A landscape with many valleys, sampled at points; each row gives a point and its height.
From any point a ball rolls to the lowest of the 2 points nearest to it. It stops when none of these is lower. Distance is the straight distance between rows; heights are no part of it.
Q462 height 2.54: -28	28	11	1	30	-15	25	2	-22	-4	-17	40	16	-35	-37	4	-37	6	16	7	37	33	0
Q930 height 3.73: 6	2	-39	15	-29	1	-78	-24	-19	15	18	1	4	38	17	35	1	-33	27	13	-1	17	19
Q414 height 4.20: -70	50	41	30	-22	14	-4	-8	-16	-7	10	18	15	-33	12	19	3	-8	26	18	-21	14	24
Q417 height 6.52: 6	-6	-30	-12	-18	-19	-49	-3	25	28	8	-10	1	52	-19	-15	26	21	12	-2	26	6	2
Q757 height 5.19: -29	-9	-33	-26	75	21	50	11	12	12	-32	-40	15	-42	-30	-5	-3	58	28	-9	-18	-17	-23
Q358 height 4.31: -3	4	-32	-8	34	-20	10	-20	0	-6	-33	-3	38	-32	17	25	-26	5	-43	5	-30	44	24
Q460 height 5.82: -6	7	48	18	-22	12	-5	-17	-5	-8	-8	-2	38	-75	14	-25	34	-3	5	0	-9	-4	15
Q69 height 5.16: 4	10	0	16	-1	-28	-32	-16	-42	-15	0	28	12	7	27	-3	-8	-41	38	46	-4	19	25
Q939 height 2.39: 33	-36	-35	-1	-2	-25	36	0	26	-1	-50	-21	-39	-2	11	-11	-22	38	-53	-34	-23	24	-9
Q745 height 2.97: 17	-11	0	-26	55	2	44	2	-10	9	-23	-9	49	-47	-1	-42	17	61	1	11	25	-16	-15
Q121 height 3.36: 51	-15	-37	18	-21	1	10	-8	-15	-25	-30	-18	-15	7	47	-15	-25	26	-18	-25	-32	34	-10
Q73 height 3.42: 31	-28	-35	-15	-9	3	-9	-23	-5	-34	11	1	-2	-10	44	43	-29	-64	8	1	-25	26	28
Q602 height 6.43: -9	17	61	27	-5	6	-1	10	28	20	-14	-2	49	-32	-7	-38	47	3	-3	4	12	-45	0
Q139 height 3.63: -45	0	17	-1	-32	1	10	-5	2	-33	-3	-2	-17	-12	18	10	10	-9	21	33	-43	29	36
Q653 height 5.21: 43	-21	33	32	-38	5	-1	-7	-12	-27	-13	-4	15	-48	27	-23	22	-15	-17	4	-16	1	11
Q595 height 2.60: -41	28	46	-28	-6	-8	14	-1	-3	5	44	65	-45	26	-9	29	-12	-40	1	-24	12	-3	-8
Q114 height 1.81: -11	32	5	22	-14	-11	5	-5	-21	-12	-20	22	18	-18	-9	-2	-30	30	0	12	24	57	24
Q995 height 4.67: 35	-35	20	45	-78	16	-37	0	-9	-4	1	-17	-7	-15	29	10	19	-10	-18	26	-6	7	24
Q298 height 3.89: -36	33	20	18	-33	16	10	23	29	2	20	-12	-31	53	4	-19	29	54	8	3	-6	-12	0
Q299 height 6.88: -4	1	-30	5	-6	20	-23	-14	5	-12	5	-13	-22	-13	-4	11	-4	-39	53	-38	-31	8	-1
Q420 height 5.53: 21	1	6	-11	-17	-39	-38	-19	-18	-2	38	34	-7	24	25	-5	1	-23	-7	10	7	23	7
Q262 height 4.30: -34	2	-14	-31	-2	3	25	18	51	4	9	-25	-31	52	-12	-19	21	49	1	-3	-16	-6	-1
Q4 height 3.49: -6	27	45	1	30	-18	24	10	-12	14	-9	43	22	-33	-32	-26	-21	-8	-5	-5	48	-17	-26
Q711 height 3.15: 23	-3	30	15	-44	2	22	32	24	0	14	7	-28	47	2	-38	18	39	-7	8	31	-10	-4
Q740 height 1.40: 33	-49	-45	-61	31	-13	-9	6	7	4	8	-22	14	-11	-17	-36	-5	35	20	10	50	-11	-37
Q530 height 2.53: 18	-15	-21	-23	22	-23	13	-2	1	-19	14	7	-30	-17	4	-3	-25	-21	-6	-24	-11	15	-7
Q954 height 6.62: -24	8	-23	4	14	7	-22	-25	20	11	-27	-24	13	-46	-25	-14	20	-5	34	-42	-28	5	2
Q106 height 5.96: 49	-8	-1	3	32	7	0	-3	-50	-5	-19	9	21	-24	-11	-25	-1	-26	37	-15	21	-20	-28
Q276 height 2.55: 13	-4	-12	-21	31	-3	4	-2	-34	-14	-12	13	41	-3	-12	34	-16	-70	3	27	19	-9	8
Q925 height 3.28: -46	46	30	10	2	27	11	3	-9	21	30	33	-19	62	-2	67	-9	-12	-26	0	-17	-8	7
Q366 height 5.47: 44	-10	-8	6	65	-4	34	11	-21	7	-25	-10	3	-47	-26	-24	-10	14	-3	-34	14	-36	-38
Q528 height 5.17: -31	30	28	12	10	-6	-11	-17	-6	2	21	37	-3	0	23	39	-5	-87	15	3	-26	-12	27
Q211 height 5.43: -30	21	-16	3	67	26	28	10	9	17	-13	-27	21	-2	-35	5	-20	10	0	-21	-24	-23	-26
Q911 height 7.32: -16	-21	30	34	-75	46	-37	14	-2	1	45	-27	-54	0	26	8	20	-7	39	-4	-20	-22	-5
Q143 height 6.78: -7	10	-12	4	-14	-20	-25	-7	34	30	-23	10	13	-3	-39	-11	0	35	1	-13	44	26	15
Q923 height 5.88: -18	29	-14	-12	40	-24	-23	-16	-8	11	11	16	20	2	-9	-17	-2	-17	19	-14	2	-3	-20
Q733 height 4.60: -3	-26	-33	-32	17	-18	12	-12	19	-6	-38	-29	31	-23	9	-6	6	23	-33	17	-18	16	7
Q457 height 3.21: 15	-33	-35	1	-24	7	-55	-1	-25	-4	-2	-28	7	31	16	-5	5	-18	57	47	-4	15	-3
Q305 height 3.84: 22	-2	44	38	-46	6	-29	10	11	34	5	18	-29	33	-12	-4	32	-27	-7	-21	20	-37	-9
Q704 height 6.11: -3	27	-15	10	12	43	-6	-8	-2	-4	22	-35	20	-10	20	-3	4	8	-15	-45	-29	-21	-23
Q31 height 4.28: 11	-18	50	57	-73	5	-32	20	1	20	4	4	-27	21	8	9	32	-9	-10	30	14	-33	23
Q157 height 3.96: -22	17	-1	5	2	-24	19	-16	15	2	-15	14	4	17	11	22	-14	25	-54	19	-44	48	32
Q551 height 4.41: 55	-25	-4	-24	24	-17	20	8	-2	-10	-1	-12	33	-3	8	-23	-4	16	-61	10	25	-15	-20
Q227 height 0.63: 8	-2	4	9	-17	26	18	2	-28	-37	-23	-4	8	-45	-2	-19	-11	20	37	8	12	30	5
Q28 height 4.75: -44	26	30	39	-22	-8	-29	-2	-44	-10	15	33	-10	-13	32	23	-4	-58	47	41	-13	-7	30
Q313 height 1.28: -25	-6	37	-3	2	1	47	14	41	-11	2	-4	-30	-26	-26	12	4	-10	-22	-28	-33	-9	5
Q581 height 7.33: 6	24	-5	49	-19	8	-41	-13	-10	12	-24	-22	25	-8	13	-10	19	19	-1	4	-14	4	14
Q395 height 3.98: -25	5	-12	8	-25	-6	-53	-24	-6	20	23	11	-10	47	27	53	26	-11	-19	25	-26	15	43
Q333 height 3.72: -19	22	-1	-5	6	14	4	14	0	14	14	9	-20	58	-33	22	-7	-11	-1	-11	15	-22	-19
Q441 height 6.94: 11	37	38	64	-5	0	-18	7	-3	27	-13	-1	37	11	16	-29	32	13	-22	14	-1	-32	1
Q492 height 5.84: 41	-38	-2	-15	-59	9	-42	-7	-8	-3	49	-3	-3	29	30	9	-10	-6	-14	20	28	26	-12
Q863 height 2.16: 43	-37	-24	-37	49	-2	10	-5	-25	11	-18	-11	32	-30	-2	-53	29	44	44	-3	23	-21	-24
Q940 height 3.67: -7	0	26	-11	22	-25	35	25	36	24	2	22	-13	-12	-47	-6	-15	12	-31	-12	49	-19	-12
Q168 height 4.98: 2	-40	-26	-23	40	14	48	29	22	-5	-46	-42	-11	-39	-46	-12	-5	40	25	0	17	-20	-16
Q351 height 3.85: 14	7	-10	19	-17	-16	-2	-20	-20	-31	14	29	-22	21	66	48	-25	-38	-3	23	-43	27	49
Q729 height 6.25: -32	26	-22	-18	-12	-18	-64	-20	8	21	34	9	-2	27	3	-17	17	12	33	-7	2	16	-3
Q16 height 1.89: -63	17	44	-28	-2	19	27	2	35	7	41	15	-26	1	-27	30	12	-14	-13	-31	-15	-18	-1
Q896 height 5.77: -21	36	11	21	23	47	14	17	-10	6	2	-23	35	5	-2	-13	7	30	1	-13	2	-34	-27
Q808 height 6.04: 37	-40	-15	-21	-50	-1	-19	-8	23	-1	6	-21	17	22	14	-1	8	38	-42	19	26	30	16
Q438 height 4.05: -1	-9	-12	-21	1	13	20	16	33	10	10	-12	-45	79	-18	30	11	24	-27	-15	-18	-8	0
Q203 height 3.17: -14	-22	5	-35	-30	3	6	2	4	-38	25	6	-32	-3	5	-2	-10	-14	34	7	-6	30	4
Q816 height 4.80: -2	-49	-12	-48	24	-17	53	22	29	-26	-16	-28	-39	-50	-25	-4	-17	16	-3	1	0	-6	-15
Q971 height 3.76: -1	8	18	-19	24	6	18	8	7	1	8	0	58	-30	-2	-20	3	37	-38	10	43	-10	-7
Q918 height 3.65: -22	24	4	20	-9	7	9	-2	-2	3	6	3	-17	61	17	49	3	14	-35	25	-41	19	29
Q174 height 4.94: 57	-5	-12	20	24	-9	14	7	12	15	-25	-16	7	-13	-15	-16	-7	20	-56	-34	11	-19	-19
Q868 height 6.72: 28	2	-15	12	-10	0	-30	-6	-3	23	-13	10	18	-15	-40	-5	-14	-5	-8	-34	60	4	-11
Q626 height 7.11: -19	1	5	26	-36	40	-31	-2	9	5	23	-32	-27	0	6	18	28	-28	24	-32	-39	-32	-3
Q517 height 2.06: 5	-21	-7	-39	36	1	8	-2	-36	-18	-21	-6	51	-11	-13	-2	19	-11	25	48	6	-4	2
Q817 height 2.63: 21	-34	-39	-24	21	-1	-6	-3	-12	-16	-26	-32	14	23	17	-27	18	-1	33	31	-29	-2	-12
Q439 height 4.19: 39	-11	-19	22	-35	9	-1	-2	-33	-28	19	-2	-35	36	65	16	-26	-2	-6	8	-34	30	4
Q686 height 1.37: 3	-5	18	6	-2	-14	1	11	-10	-14	-21	3	30	20	-4	-21	20	0	-6	55	13	-6	14
Q360 height 6.38: -29	29	-10	-2	12	9	-18	-20	32	21	11	-13	9	-38	-11	-7	3	26	-13	-55	-17	5	-9
Q379 height 6.39: 40	-2	-1	26	-20	-3	-19	2	-31	5	-16	29	-10	2	-24	-4	-28	-43	33	-16	41	6	-15
Q804 height 4.57: -36	-21	-22	-55	26	-30	39	8	46	-4	8	-17	-38	-1	-12	-2	-8	38	-26	-3	-22	7	-4
Q849 height 2.29: 3	-5	31	7	-26	24	41	37	-9	-38	7	-16	-1	27	9	-24	9	22	-2	43	21	-19	-8
Q673 height 3.14: 14	-11	8	-18	44	-47	42	6	10	6	15	25	-41	-18	-27	14	-32	-20	-52	-21	6	-18	-17
Q89 height 0.53: -4	-3	-17	-43	29	-5	4	26	10	9	13	-2	20	19	-16	-49	7	44	22	21	76	-24	-32
Q488 height 5.54: -23	49	2	8	57	-7	-11	-20	-12	19	21	23	29	-3	14	17	-17	-53	-2	-26	-33	-15	-10
Q893 height 2.98: 5	3	-32	-7	33	12	28	-2	-19	-32	-14	5	9	-1	8	56	-48	-72	9	4	-13	5	24
Q296 height 1.80: 15	-15	-57	-4	3	-22	13	-2	18	8	-26	-2	-60	4	-17	8	-44	35	-10	-44	-8	43	-3
Q259 height 3.29: -14	11	53	4	-40	6	-19	-2	-7	26	22	48	-34	29	-5	24	15	-66	-2	-12	20	-41	-11

Where does a ball stop that starts at each point below?
Q417 | Q28
Q954 | Q686
Q602 | Q313
Q168 | Q686
Q366 | Q89
Q351 | Q686
Q911 | Q313
